Points, in no order, along strands that fork and pass close to each other.
In the rows, zero is written as 128.
Two points are linked if the straight distance between their rows is under 173. Some points are linked to none.
J_988: [147 112 158 140 126  86 110 110 140 148 120 164 103 102 132 111 155 130
  78 113 127  81 171 176 164 181  83 123 141 108  67 167 131 123 125 150
 140 119 197 194 138 124 136 124 122 143 127 112 129]
J_484: [137 142 131 105 146 159  95 167 130 154 160  70 108  90 182 118  96  92
  95 118 132  69 163 103 134 129 146 110 101 179 115 146 148 107  95 109
  77 112 140 187 121 142 131 171 158 174 162 182 144]
J_448: [123 131 124  93 147 140 116 130 107  89 164 110 154 116 129  95 135  92
 101 141 142 106 139 129 165  57  93 107  91 176 113 113 128 106  61 112
 109 126 132 139 135 131 157 154 148 129 147 153 147]
J_755: [127 127 145 135 105 107 103  96  70 168  76 119  88 126 140 169 133  91
 130  95 156 134 135 101 132 201 138 141 162  81 133 176 145 106 135 149
 137 127  77 133 102 139 128  93  95 153 126 145 136]
J_7: [136 130 131  92 105 128 153 109 111 133 175  89 150 149 103 103 149 132
 132 138 130 146  86  80 135 121 163 131 124 109 154 152 134 150  69  93
 164 173  79 170 188 119 156 128 137  80 129 112  90]
J_960: [ 90 125 138 164 160 103 101 111  99 152  46 133 129 129 165 105 124 178
 178 131 105 107 121 151  92 207 183 177 186  27 157 140 176 131 142 152
 164 104  71 159 160 167 130  79 101 173 120  82 145]
J_10: [147 171 130 138 153 141 126 177 160 102 131 158 142 153 143  87 117 179
 148 158  89 120 112 144  87 116 139 143 121 122 138 142 134 155 128 106
 144 134 196 169 179 135  87 188 145 109 103 118 101]
J_593: [146 121 134 169  71 160 156 141 188 135 131 111  84 157 121 165 112 165
 150 100 126 175  76 130  93 110 151 121 117 158 156 113 124 152 170  96
  67 153 165 115 133 109 111 151 123 106 102  96 108]
J_999: [140 148 133 104 109 187 149 180 145 121 174  78 142 136 169 136 107 164
 147 136  97 141  91  64  66 114 181 117 135 121 149 138 147 155  95  94
 115 159 115 148 171 126 124 183 150 127 158 136 106]
J_508: [140 158  75 126 189 117 116 152 150 107 146 129 154  81 128  72 108 111
 107 168  90 125 155 157 133  96 131 125 106 140 119 111 110 114 140 146
 123 121 127 112  80 145 149 122 168 126 118 158 157]
J_687: [156 138  86 112 136 135 135  95 151 142 191  86 130 114  87 144  98 114
 129 130 124 175  96 134 146 100 120 104 105 170 129 114  92 146 131 115
 120 145 117  54  65 125 176 105 160  71 110 158 128]
J_32: [168 157 119 134 140 110 143 153 183 140 139 122 120 137 130  26 186 141
 109 140 144  83 131 112 148 115 175 159 139 111 138 149 130 157 129  97
  89 174 121 208 143  93 118 132 104 124 111  63 114]
J_527: [117  90 164 166  66 151 153  80 138 143 102  89  79 152 150 197 123 166
 170  69 121 158  80 139 104 146 153 117 135 155 144 114 120 163 161 123
 103 110 139 135 138 115 138 120 117 113 144  94 107]
J_880: [132 121 121 104 125 117 160 140 134  86 161 165 199 141  96  94 164 140
 129 184 132 132 117 118 121  89  92 107 133 112 158 105 138 118  99 118
 153 145 139  81 175 132 149 155 130 111 137 113 110]
J_823: [158 141 138 174  86 120 120 155 180 146 108 126  68 156 130 129 129 137
 129 103 150 141 114 128 131 107 150 141 114 176 149 138 114 129 194 116
  53 139 166 159 102 112  83 158 123 123  81  99 129]
J_635: [137 120 137 132  89  87 100  82 100 119 118  78  88 158 106 134 126  92
 156 121 130 157  80 131 162 105 146 101 118 176 152 132 120 111 121 134
 112 113 112 151 131 145 167 113 133 113 120 132 123]
J_537: [117 111 109 112 108 174 134 151 103  91 178  82 164 120 142 164  98 120
 170 142 113 168  84  69  73  90 143  68 119 137 170 106 132 115 108 129
 130 136  69  65 148 152 170 153 153 143 171 176 123]
J_337: [150 108 119 119 114 115 130  77 134 110 147 139 112 155  76 170 100 154
 149 120  99 171  92 176 177 110  92 133  99 172 119 118 100 168 132 107
 163 129 183  99 125 125 144 101 143  57 121 124 106]
J_642: [143 124 114 173 118 110 193 138 212 151 146 103 152 130 108  71 149 181
 128 131 146 124  96 151  97 127 169 113 152  91 190  89 152 148 197 112
 103 165 115 100 145  93 137 100 100 133 118  47 106]
J_499: [104 119 156 115 115 159 148  89 127 172 122  98 135 153 140 170 122 180
 156 104 158 131  91 104  95 224 172 157 154  46 158 177 165 157  88  90
 200 155  91 147 195 113 124 110 127 124 127 108 114]
J_666: [109 181 134  90 161 207 159 181 113  86 120 170 174 140 171 150 130 151
 112 143 136 117 164 105 115  28 146 185 100 157  99 109  96 156  95 120
 114 122 141 135 126 105  88 186 111  95 170 112 125]
J_18: [103 145 125 129 143 145 114 209 103  94  72 198 165 144 129 145 123 126
 153 163 121 129 182 107  75  73 110 154 128 138 129 126 100  98 152 164
 122  94 151  91 112 139  40 173 120 161 131 147 152]
J_236: [137 166  74 106 184 113  64 141  61 130 146 115 135 128  99 108  79  63
 133 160 130 157 126 108 144 118 125 134  99 116 131 156 104 101  87 141
 183 140  86 102 112 144 106 108 192 135  86 207 148]
J_369: [161 111 105 142  91 107 130  92 156 141 208  56 106 130  95 128  98 133
 138 123 113 164  52 165 150 127 130  91 103 169 143 109 134 153 138  90
 103 143 119  87 113 135 191  92 146  80 123 124 103]
J_921: [139 135 121 128 126 119  83 174 158 165 148 107  94  82 142 105 110  73
  88 120 162  78 176 120 123 142 107  97 100 184 114 164 143  73 144 113
  69 117 158 142 103 144 122 168 151 184 114 181 152]
J_361: [101 100 137 157 120 100 187 103 150 149 110 146 131  74 141 151 155 156
 103 106 135 125 173 139 122 183 126 124 182  72 111  90 142 133 198 183
 119 109  91  79  56  99 159  68  82 149 147  87 137]
J_718: [131 139  70 128 164 124 107 181 147 118 152 141 143  90 111  60  96 109
 121 176 123 116 160 128  98 118 103 108  97 136 129 145 128  76 129 138
 118 139 160  84 116 153 124 163 161 160 102 186 151]
J_281: [152 154 120 115 152 172 150 166 170 206 132 154 122  89 138 149 104 129
  80 124 145  99 174  99  82 202 137 131 132  93 105 169 129 131 155 116
 108 141 148 109  88 111  73 136 125 159 120 165 136]
J_625: [130 121  92  91 157 109 156 118 131  88 175 196 219 127  69  84 190 135
  89 188 135 134 162 131 170  79  89 137 126 112 115  85 106 123  98 138
 149 141 125  62 129 116 164 118 126  94 146 113 119]
J_829: [116 109 132 112 102 130 107 144  55  68 102 130 159 176 123 123 134  90
 189 146 145 154  83  96 116  33 113 132 107 158 159 102 112  96  78 126
 129 133 111 115 176 143  86 158 147 144 126 146 135]
J_751: [105  81 103 127 133 138 120 140 123  92 140 162 159 128 114 121 121  79
 130 151 159 137 125 119 116  49  65 109  97 173 124  79  86  79 121 122
  99 139 157   8  90 134 129 167 149 130  99 170 157]
J_727: [116 125 134 152 134 133 128 132 127 170  99  87 124 134 152 120 113 154
 161 125 135  94  94 109  80 217 199 147 154  54 185 164 173 139 137 115
 166 145  66 153 170 136 119 101 115 168 124 107 123]
J_470: [136 140 104 104 155  89 169  88 122  78 145 192 173 149  82 102 174 151
 122 164 100 148 152 151 180  88 125 164 133 117 111  93  96 159 128 159
 163 123 122 111 109 117 159  92 120  72 137 109 117]
J_548: [126 123 118 175 123 117 148  85 146 144  81 143  98 155  99 168 105 171
 154 117 147 163  99 179 133 163 121 146 136  86 135 134 114 149 175 130
 173 143 176 111 130  96  93  96 122 106  90 100 122]
J_632: [130 124 127  82 139  80 136  65  89 141 129 146 135 128 106  89 187 145
 107 130 116 123 150 117 179 179 140 178 162  53 109 140 139 150  74 139
 189 149  82 187 140 131 156  78  95  93 139  77 106]
J_148: [106 139 129 100 171 109  80 146  69  91 114 147 167 131 135 111 116 107
 137 168  72 128 147 142 131 122 110 122 129 120 101 125 141 112  64 157
 185  72 111 154 167 185 128 121 151 159 146 173 146]
J_878: [133 120 139 124 100 148 125  97 120 107 128  67  90 143 136 146 117  92
 145  93 130 145 112 122 158  52 157 126  96 228 137 119 106 119 124 124
  65 119 112 158 112 128 148 137 137 107 144 136 125]
J_650: [128 110 173 143  70 148 121 137 131 180 117  92  73 140 144 175 125 117
 125  84 181 126 112  83 104 187 142 108 148 126 153 177 174 109 127 106
  89 135 118 146 153 126 106 156 112 185 130 136 138]
J_781: [149 166  99 123 171 139 119 173 148 137 175  69 111  87 191  53 114 109
  89 140 120  57 155 110 129 116 173 132 118 150 129 135 134 124 120 108
  71 147 111 191 105 122 132 156 148 169 157 135 139]
J_575: [129 130 128 119 173 129  95 127 124 144 139 139 119  67 161 168  87 130
  80 105  71 120 184 189 153 175 110 137 143 141  25 111  95 177 148 164
 132  91 153 136  52 139 137  72 162 102 137 157 120]
J_546: [113 119 189 118  85 207 150 168 131 143 144  90 113 143 184 187 134 159
 141  90 121 117 122  46  70 140 166 123 149 140 126 143 144 151  95 103
  78 120 123 165 171 137 101 192 117 159 182 136 121]
J_511: [132 128 108 100 123 156 160 108 151 133 196 108 166 112 103 163 143 120
 109 129 131 168 124  88 125 104 129 106 121 138 135  91  92 145 125 135
 118 139  69  38  70 111 184 107 131  92 155 145 126]
J_28: [133 113 150 145 105 171 138 140 157 197 110 129  84 121 133 204  92 148
 122  84 165 124 143 112  90 209 117 126 142 113 121 176 157 119 162 109
 106 117 171 130 114 103  62 150 113 167 114 149 126]
J_454: [168 137 124 128 129 107  96 129 172 169 149 105  93  96 131 113 123  89
  80 106 168  93 153 149 170 137 110 114 105 176  91 154 122 111 145 111
  79 139 163 157  80 116 144 139 153 121 104 135 136]
J_121: [134 123 145 149 100  88 118 118  94 151 118  49  88 113 161  96 146  89
 148 109 143 102 100  71 113 162 192 115 164 101 172 147 161 113 116 126
  87 135  26 175 136 158 175 115 110 180 161 117 119]
J_703: [129 122 110 128 135 128 104 146 154 107 146 138 116 114 104 126  84 115
 128 132  92 142 129 183 133  97  67 106  87 189 106 115 115 120 141 123
 124 115 200  78  97 154 158 145 173  80  85 160 142]
J_217: [150 100 137 161 126 102 144  86 159 153 177  79 131 138 119  68 145 206
 128 116 124  89  89 160 161 195 148 122 149  83 145 128 170 171 125  97
 155 161 124 162 182 116 145  78 116 107 132  54  91]
J_997: [120 142 119 117 176 138 140 143 156 136 146 153 163  67 160 141 114 134
  87 129  81 111 192 144 125 153 126 135 148 144  54  89 106 166 169 164
 109  93 120 102  27 121 151  89 135 114 143 144 152]
J_15: [119 133 102 114 133 178 125 135 118 132 152 103 140 114 136 196  78 128
 156 135  92 174  91 117  87 144 127  91 121 135 141 114 127 128 125 122
 152 108 111  64 118 150 130 132 148 119 137 185 125]
J_597: [152 144 156 133 138 152  71 160 152 154 132 124  80 117 173 125  95 146
 105  84 103  92 153 167 140 152 130 155 103 172  55 171 126 169 130  93
 110 108 209 217 133 128  86 155 161 112 110 137 128]
J_120: [131 131 109 124 134 149  96  97 115 146 158  85 120 106 144 206  62 142
 143 106  59 171  83 162 130 178 129  97 120 139 102 112 117 172 133 124
 166  97 116  85  90 137 152  82 159  74 149 172 121]
J_569: [123 112 156 152 112 120  85 129 115 117 107 135 110 145 141 159  84 149
 151 104  74 139  95 186 115 155  94 107 105 168 108 137 136 134 141 133
 155  86 207 152 162 163 113 142 154 109 109 147 133]
J_353: [118 119 108 136 127 122 166 121 153 158 132 143 146 105  90 157 138 116
  99 136 184 141 139 129 114 169  95  90 141  88 152 125 143 102 167 137
 143 137 112  54  99 107 141 114 108 150 117 136 145]
J_679: [157 116 109 138 140  68  83 121 143 120 135 127  96 108  97  99  99 103
 102 110  99 131 119 233 185 102  87 126  92 191  95 129  98 128 161 145
 127 130 190 141  85 152 165  96 177  84  86 127 130]
J_264: [111 132 105 103 144 169 181 126 123  95 154 129 181 111 131 125 156 114
 119 129 150 152 157  69 116  44 154 121 119 156 134  82  95 120 122 153
  91 130  65  68  83 115 160 143 127 123 168 130 145]
J_408: [124 147 103 138 152  93 129 149 124 127 141 111 157  95 145  72 138 126
 116 166  89 105 138 119 116 178 158 115 157  84 134 111 156 126 127 150
 128 110  69 141 126 139 160 104 119 157 147 130 139]
J_246: [124 139 106 174 142  74 111 135 130  86 102 116 138 131 136  68 120 150
 165 162  61 147  80 162 122 105 165 110 148 130 167  78 131 120 188 174
 119 116  88 115 114 153 141  94 127 141 111 115 144]
J_624: [140 160 122 115 124 122 105  92  96 148  90 144  68 168 101 120 141  86
 125 100 173 123 161 117 191  92 145 211 113 157 118 167  95 120 115 125
 126 152 145 197 122  98  79 130 110  99 101 113 126]
J_400: [ 92  79 154 174  89 142 176  81 154 140 101  85 113 118 152 178 134 191
 169  73 132 145 100 148 107 159 166 113 165 106 153  81 145 162 192 136
 120 104 101  78 110 112 151  67 103 128 160  74 116]
J_193: [101 128 121  84 165 112 103 140  50  95 104 198 202 130 121 130 133 103
 118 186 105 130 153 109 126 115  97 137 151  75  88 100 130 111  70 159
 183 101  84  97 150 138 116 123 131 143 138 148 143]
J_865: [147 137 132  97 137 172 148  87 138  99 133 147 105 169 116 141 154 136
 138 109 128 138 142 122 167  71 145 187 108 187 105 123  99 183 111  90
 125 137 148 192 152  86 119 149 112  57 138  81  98]
J_92: [112 124 154 115 116 174 165 181 123  97 131 129 148 121 157 116 169 104
 118 117 159 101 174  61  98  33 138 119 120 176 131 107 125 106 108 131
  47 122 110 140 135 119 123 187 114 186 178 115 145]
J_393: [ 83 134 168  93 150 136 102 118  70  67 109 117 153 129 173 132 120 129
 136 123  57 114 148 142 148  89 127 117 129 177  80  98 134 135  64 151
 145  63 112 184 141 188 154 137 130 124 179 157 158]
J_55: [114  97 123 164  86 105 117 125 115 128 102 118 105 146  88 149 113  91
 170 141 195 157  82 127 112 124  82  81 116 129 202 136 155  56 158 121
 118 147 113  70 154 143 119 138 129 179  85 154 147]
J_267: [120  97 116 136  94  84 141  91 135 136 127 137 127 152  65 121 155 106
 131 142 199 145 105 148 153 139  81  86 125 103 172 134 144  79 135 128
 153 153 127  91 155 116 149 107 101 146 105 118 130]
J_813: [129 114 122 134 107  89 148  66 117 176  84 122  76 140 101 154 155 111
 137 102 172 149 124 117 138 176 146 164 156  60 150 142 120 119 154 144
 145 157  85 130  92  94 136  76  75 130 106  87 111]
J_367: [126 159 120 130 156 135 117 144 133 102 104 188 136 147 111 175  80 167
 153 147  83 177 117 171 113  93 103 155 117 142 108 104  69 176 167 137
 189 111 193  95  98 138  99 120 157  54  94 146 119]
J_854: [144 135 123 128 141  68 142  96 114 117 163 116 159 120 116  53 170 138
 113 151 106 108 126 134 168 157 152 134 152  89 125 122 146 140  99 135
 149 137  72 164 143 127 169  85 116 114 136 103 121]
J_989: [133  77 142 122  92 127 134 124 174 125 163 164 127 113  97 134 148 122
  97 128 150 109 143 141 138 127  36  85 122 158 102 112 158 110 120 109
 103 133 198  87 147 130 152 159 125 116 113 121 129]
J_668: [109 101 158 165  62 122 155 128 156 138  97  92  91 163 114 150 128 130
 163 116 197 147  80 116  98 133 141  92 138 117 205 146 178  94 163 116
 104 143 110 127 183 122 125 150 109 187 119 109 133]
J_459: [102 136 114 150 134 105 113 174 102  78  72 183 155 138 109 126 120 118
 158 173 101 144 133 150  99  99  97 102 121 131 149 121 120  73 162 177
 151  84 141  92 141 169 101 139 128 167 112 158 156]
J_336: [102 129 140 126 116 144 172 132 116 110 107 113 134 114 153 123 177  93
 128 105 162 116 172  51 103  68 170 136 146 157 130 100 123 108 118 157
  65 109  59 121  96 126 159 140 101 164 181 106 153]
J_766: [ 95 161 113 101 179 135 106 179  63  95  87 191 175 132 136 119 127 100
 115 161 123 112 191 112 123  73 112 188 125 113  91 123 104 102  89 153
 144  98 119 126 115 135  63 149 135 160 132 153 161]
J_26: [111  94 132 110 143 115 120 136 143 105 125 196 164 118 108 114 161 103
  95 151 151 112 177 143 133  92  38 104 120 150 100 107 111  91 123 137
 111 129 172  79 111 137 127 153 131 148 118 141 152]
J_434: [ 82 122 146 119 119 144 185 176 145 150 109 144 188 119 128 124 155 140
 126 157 176  94 142  86  64 180 173 137 164  31 182 147 180 106 132 131
 172 132  68 104 182 116 127 143 104 204 142 101 122]
J_871: [140 136  85 118 128 154 127 194 134 122 152 145 150 127 125  98 118 120
 140 175 146 130 132  72  68 120 119 114 103 103 181 151 156  79 121 123
 115 162 140  84 156 131  84 185 149 179 114 163 126]
J_550: [113 154 158 112 137 184 172 169 158  87 138 124 144 115 185 125 144 149
 109 124 119  88 178 109 111  64 149 137 117 180 107 105 127 155 120 123
  68  98 139 176 104 117 129 178 118 119 180 109 144]
J_844: [107 147 109 165 166 106  94 175 105  88  75 125 139 125 162 107  86 154
 184 158  23 148  97 156  86 116 173 136 137 130 146  93 118 126 176 180
 133  81 100 120 102 169  97  99 134 145 124 148 150]
J_35: [147 121 146 164  93  90  79 121 130 148 133  58  83 142 148 112 108 106
 147 112 121 119  67 136 150 159 153  91 125 151 162 154 155 107 136 107
  96 129 127 180 164 152 146 133 141 154 117 120 115]
J_605: [162 127 141 138 143 124  70 144 151 137 132 128  85 104 146 113  85 128
 115  95  94 105 123 211 172 115 118 145  90 192  60 145 106 162 159 117
 122 123 216 181 103 137 124 125 168  77  92 114 123]
J_307: [151 135 136 147 145 120 145 156 181 144 146 142 140  92 135  81 142 159
  90 142 106  80 158 157 130 172 118 105 130 117  98 132 142 148 155 117
 112 123 176 160 128 127 129 136 127 146 137 113 126]
J_280: [124  97 119 134 133 125 159 115 178 190 130 128 126  84 105 158 127 121
  88 111 200 106 170 157 119 245  99  96 158  57 119 162 177 112 165 134
 147 130 133  95 111  98 133 105 111 179 134 139 133]
J_662: [132 114 125 115 118 146 105 150  78  78 139 113 152 145 144  86 130  83
 153 132 166 112 113 114 143  35  99 140  91 190 145 118 132  84  54  89
  93 157 133 151 176 129  95 178 157 166 119 153 141]
J_370: [150 175  73 132 199 129 107 157 162 138 180  77 133  69 165  51 103 115
  83 143 110  85 149 139 150  95 166 135 107 158 118 111 109 136 144 119
  85 157  92 138  54 113 162 117 139 126 127 136 143]
J_386: [130  64 137 127  94 103 161  83 157 113 147 173 120 129  68 160 151 155
 122 123 134 147 141 182 182 131  50 109 115 147 114 105 125 131 148 128
 146 130 203  91 128 122 159 113 116  98 136 106 108]
J_227: [144 171 132 109 159 162  75 158 135 145 143 119 102 137 138 140  78 129
 121 114 100 124 127 145 129 135 117 150  95 153  94 164 121 144  92  83
 143 122 178 178 134 134  82 157 173 104 106 172 133]
J_555: [115 121 147 110 122 103 128  63  87 172 100 143 118 154 120 139 160 149
 126 113 142 120 119 109 150 206 141 173 148  39 131 180 144 143  80 123
 202 159 114 186 171 121 130 104 101 113 120  95 112]
J_275: [120 129  91 178 134  78 131 153 128  87  98 141 138 122 108  76 127 116
 157 182 117 148 102 158 106 116 126  86 123 114 187 113 144  73 169 164
 125 119 109 102 138 152 136 127 135 175 104 147 160]
J_941: [ 97  93 162 131  82 112  98  97  50 139  66 125  97 153 123 182 139  72
 158 106 187 140 109 100 138 159 110 118 152  92 160 161 159  86 106 142
 158 131  81 115 158 135 114 107  93 176 125 147 133]
J_627: [161 146 111 144 139  71 153 133 169 115 117 157 126 136  99  35 188 119
 112 161 139 111 138 151 162 109 132 139 127 120 153 128 126 123 154 135
 108 155 150 163 136 110 119 123 112 120  96  77 124]
J_83: [132 147 136 119 142 140 166 143 152  86 147 164 183 135 128 110 141 197
 127 164  80 133 112 146 111 121 114 115 129 114 137 103 144 163 104 117
 160 114 170 117 177 146 139 156 131  87 148 115 108]
J_623: [124 123 131 176 116 143 166 137 166 166 114  83 114 129 143 139 136 164
 140 105 138 133  97 115  72 151 197 119 169  85 181  98 136 144 189 128
  98 154  74  97 116 103 134  95  92 149 133  75 118]
J_224: [137 103 133 136  93 121  97 129 146 116 156 100  99 137  98 135  79 134
 146 120  94 143  71 183 136 136  74  82  93 183 128 130 163 115 117  93
 140 114 204 113 168 168 164 153 159  97  98 146 122]
J_452: [146 155 136 160 132  98  84 140  99 142 109  56  89 133 166  76 122 114
 151 125 100 104  98  96 124 139 191 145 151 125 155 165 145 117 138 133
  96 144  70 187 128 152 113 113 134 160 126 128 126]
J_168: [126 157 130  79 138 195 164 135 122 111 121 146 149 161 137 137 162 130
 128 113 148 121 156  80 131  48 170 195 129 152 118 114 102 159  89 109
 119 153 101 163 159  94 113 164 100  85 162  91  96]
J_699: [138 116 144 142 140 110 130 105 139 185 104 145  97  86 145 139 135 125
  77 109 157  92 180 154 131 252 112 128 164  63  74 178 146 133 139 141
 141 128 153 153 114 113 111  96 113 165 122 126 124]
J_333: [ 92 104 146 120 117 129 160 136 100 131  92 183 171 131 131 156 173 125
 119 141 150 113 151  92 102 161 113 124 167  60 135 129 159  95 110 156
 163 118  90 104 153 125 123 125  83 171 151 108 143]
J_538: [131 117 133 145 151 149 105 104 131 148 151 108 132  81 162 166  69 183
 124  94  36 129 116 177 147 181 128 124 136 130  48 103 124 207 155 129
 160  87 149 111  85 140 138  71 164  75 140 139 104]
J_259: [ 94 121 172 110 116 132 155 125 100  78 113 146 166 132 164 129 169 153
 140 135  84 114 146  93 121 108 137 120 158 129 113  91 143 143  92 157
 130  76 105 147 148 160 157 145 108 132 187 104 147]
J_197: [134 111 183 126 112 145 101  98 123 129 121 160 100 145 134 179 117 163
 129 101 102 137 126 158 148 152  85 132 114 136  68 155 117 163  99 118
 171 109 217 172 169 128 108 140 136 100 126 122 112]
J_312: [136 128 146 133  91 126 134 115 141 126  69 153  71 167 115 122 171 114
 134  94 172 128 156 110 150  86 139 171 122 173 139 149 103 112 160 134
  75 136 154 182 121 102  86 149 103 129 108  94 126]
J_447: [172 152 120 120 116 127 130 137 148 158 172  85 117 141 117  72 145 121
 111 132 158 122 103  87 135 135 162 127 119 108 146 169 140 143  85  86
 116 184 103 190 167 103 133 150 144 118  96 120 104]
J_182: [111 129 150 133 110 113 141 120  82 127 102 104 113 108 161 116 162  87
 142 105 122 116 143  63 100 135 167 117 160 107 143 118 146 112 114 159
  88  95  19 142 103 163 179 118  97 174 173 123 150]
J_265: [114 157 123 167 142 116 117 146 107 132  59 151 112 143 141 153 109 138
 158 130  91 159 112 129  85 145 160 160 147  97 146 144 108 122 183 168
 135 108 116 114 103 142  73 112 111 135 109 140 148]
J_173: [149 187 100  99 176 141  91 123  78 143 129 134 102 147 118 125 102  79
 110 115 147 123 146 123 179  76 137 191  99 148 111 155  88 125  84 111
 151 154 114 165  96 113  86 125 143  93  96 158 139]
J_936: [156 117 138 135 129  96 113  68 126 145 167  92 121 117 134 102 140 155
 105 106  99 113 108 164 180 198 133 124 137 104  92 143 145 159 113 110
 150 130 142 164 141 123 163  73 130  99 137 102 103]
J_239: [133 125 127 189 122 112 111 131 141 174  67 125  79 134 144 153  94 152
 141  97 131 131 119 175 113 188 143 143 148 103 126 146 115 130 220 147
 126 127 161 124  96 113  76  86 119 142  82 118 131]
J_289: [ 84  90 187 123  95 139 195 106 129 117 120 150 161 123 145 152 197 157
 113 105 135 110 164  99 107 155 132 106 176  91 131  95 163 135 114 148
 127  91 115 122 153 130 171 128  64 161 202  79 125]
J_278: [100 124 153 143 128 165 164 140 141 129 102 136 140 121 163 176 113 176
 156 115 102 122 125 125  65 182 139 106 146 109 126 113 143 151 147 139
 131  86 147 110 142 138 110 134 111 149 164 130 131]
J_300: [144 136 113 152 108 100 135  84 119 156 101 116  87 176  96 129 124 125
 156 123 152 168  69 134 135 149 155 152 137  91 171 150 117 132 159 123
 148 163 111 142 131 110 106  89 114 111  86 110 108]
J_738: [141 128 159  99 114 170 120 106 142 105 120 187 114 179 122 181 134 179
 153 122 114 154 123 138 152  97 109 165 109 156  86 121  94 185 103 105
 158 127 213 158 162  95 100 158 124  59 117  96  88]
J_42: [130 103 138 160 113  94 184 125 204 133 171  98 157 121 109  70 154 184
 127 132 153  86 108 157 118 187 139  99 156  74 183 118 188 136 149  91
 133 151 129 132 181 116 162 112 117 152 137  67 111]
J_44: [116 130 158 133 106 114 107 138  91 129  73 151  89 145 120 155 144  87
 135  96 164 134 161 107 139  90 103 145 130 174 131 150 101  81 142 162
 103 108 142 139 101 134  67 146 111 148 111 146 161]
J_805: [103 107 116  78 156 164 119  98 105  95 126 186 158 148 109 168 129  93
 111 130 151 138 151 132 169  43  77 170  92 175  89  82  57 144  99 116
 142 135 137  89 105 106 107 138 119  76 140 143 127]
J_711: [125 135 131 111 112  90 119  79  60 116 145  87 144 161 114 116 128 109
 162 134 115 168  65 110 157 143 158 122 124  96 160 143 140 136  70 119
 192 139  56 161 171 146 164  96 133  86 122 138 109]
J_610: [124 115 122  85 134 139  87  74  83 131 130 142 117 142 103 187 111  89
 117 122 133 165 134 124 175 101  82 135 119 143  87 117  77 131  96 133
 175 127 124  88 100 116 131  93 134  88 126 165 126]
J_643: [133 161 111 122 164 137 128 151 144 175 136 150 130  81 136 131 132  94
  61 122 145 108 216 114 120 166 122 133 139 105  73 139 105 121 156 165
 100 117 120 107  37 113 117 117 127 148 121 160 160]
J_149: [140 159 115 119 145 137 144 131 148 132 124 191 141 130 109 160 124 146
 109 138 130 153 157 136 132 117  98 148 126 117 102 123  82 158 156 127
 160 132 165  94  87 105 105 129 128  82 109 132 122]
J_243: [140 147 115 124 111 177 136 211 176  92 158 120 134 149 165 112  94 197
 155 165  92 126 116  90  46  97 151 126 115 139 158 136 151 136 123 101
  99 153 194 138 184 145  96 216 152 138 135 140  94]
J_397: [122  91 119 116  99 147 128 114 121  87 134 140 141 164  89 148 143  98
 159 138 146 172  92 110 130  41  89 108 102 185 151  85 100 107 116 119
 104 140 132  67 146 131 129 155 137 108 120 132 130]
J_414: [131 123 130 114 133 120 147  90 137  99 147 113 123 120 131 102 167  98
 105 111 140 102 152 135 185  74 136 121 102 202 115 113 108 125 121 140
  80 115 118 167 102 117 181 126 117 109 156 115 138]
J_405: [137 136 126 111 126 128  95  98  95 168 124 126 103 126 116 190  99 105
 111 116 142 149 122 128 145 177 107 119 140 104 101 151 111 119 118 133
 171 129 134 104 101 120 119 100 130 115 116 170 126]
J_804: [ 98  73 173 142  87 106  70  96  76 120  69 140  97 158 120 185 119 103
 156 110 155 146 100 178 156 152  66 104 134 122 149 157 153  79 121 147
 181 106 149 123 190 155 118 111 119 164 120 151 137]
J_496: [106  94 145  97  89 114  93  86  29 118 115 107 140 166 114 162 132  82
 172 128 150 154  69 100 147 139 108  97 125 101 153 136 150 116  52 118
 181 129  63 123 196 145 140 101 120 131 139 154 110]
J_877: [141 191  83 100 198 163  93 142  75 133 170  87 136 108 148 117  77  83
 111 134 118 132 139 106 148  95 147 168  94 139 118 148 113 119  62 114
 156 149  84 145  99 123 115 133 175 125 132 191 136]
J_811: [120 148 122  97 173 176 140 157 145  94 135 213 178 131 134 146 139 141
  97 150 144 116 178 138 140  55  88 173 105 157  73  96  85 153 114 111
 130 126 178 101 106 105 105 167 119  76 134 121 124]
J_216: [151 131  99 130 151  55 124  79 126 111 125 156 113 143  71  76 172 114
 113 154 123 143 141 182 199 107 124 149 124 127 126 123  89 123 159 166
 144 140 136 154 106 112 151  83 120  99 104 106 124]
J_458: [165 139 114 151 123 111 154 141 205 171 164 125 110  93 118  93 151 120
  81 124 158 101 151 128 125 156 120 100 129 122 124 133 134 130 175 105
  76 158 150 111  80  89 145 141 120 137 110 107 131]
J_523: [114 126 101 114 129 150 170 192 156 135 155 144 186 102 122 101 119 141
 126 190 150 111 124  93  57 159 133 109 130  67 186 125 172 104 127 115
 147 154 113  72 178 126 126 162 133 186 139 137 108]

A fork is a point with three links. Follow the links from the first point to the second and name the forks in between, in order.
J_333; J_550: J_755 J_811 J_666
J_635; J_941: J_336 J_666 J_811 J_755
J_92; J_243: J_666 J_811 J_755 J_941
J_999; J_193: J_941 J_755
J_805; J_32: J_755 J_941
J_367; J_239: J_811 J_755
J_336; J_766: J_666 J_811 J_755

A fork is a point with three links, a tip a point with one. Leave the first point through the second and follow the links. Name the first fork or tip that comes.
J_227; J_597: J_666
J_921; J_484: J_755
J_625; J_470: J_941
J_452; J_35: J_337
J_751; J_397: J_336
J_988; J_699: J_537
J_32; J_627: J_546
J_865; J_738: J_227
J_936; J_217: J_312
J_312; J_823: J_854

Follow the links from the first point to the second, and from the first to the third. Name the last point that the two ways share.
J_92; J_546; J_300: J_755
J_448; J_627; J_197: J_666
J_738; J_523; J_447: J_755
J_452; J_804; J_227: J_666
J_687; J_662; J_569: J_336
J_369; J_26; J_496: J_336
J_10; J_367; J_182: J_811
J_367; J_224; J_259: J_811
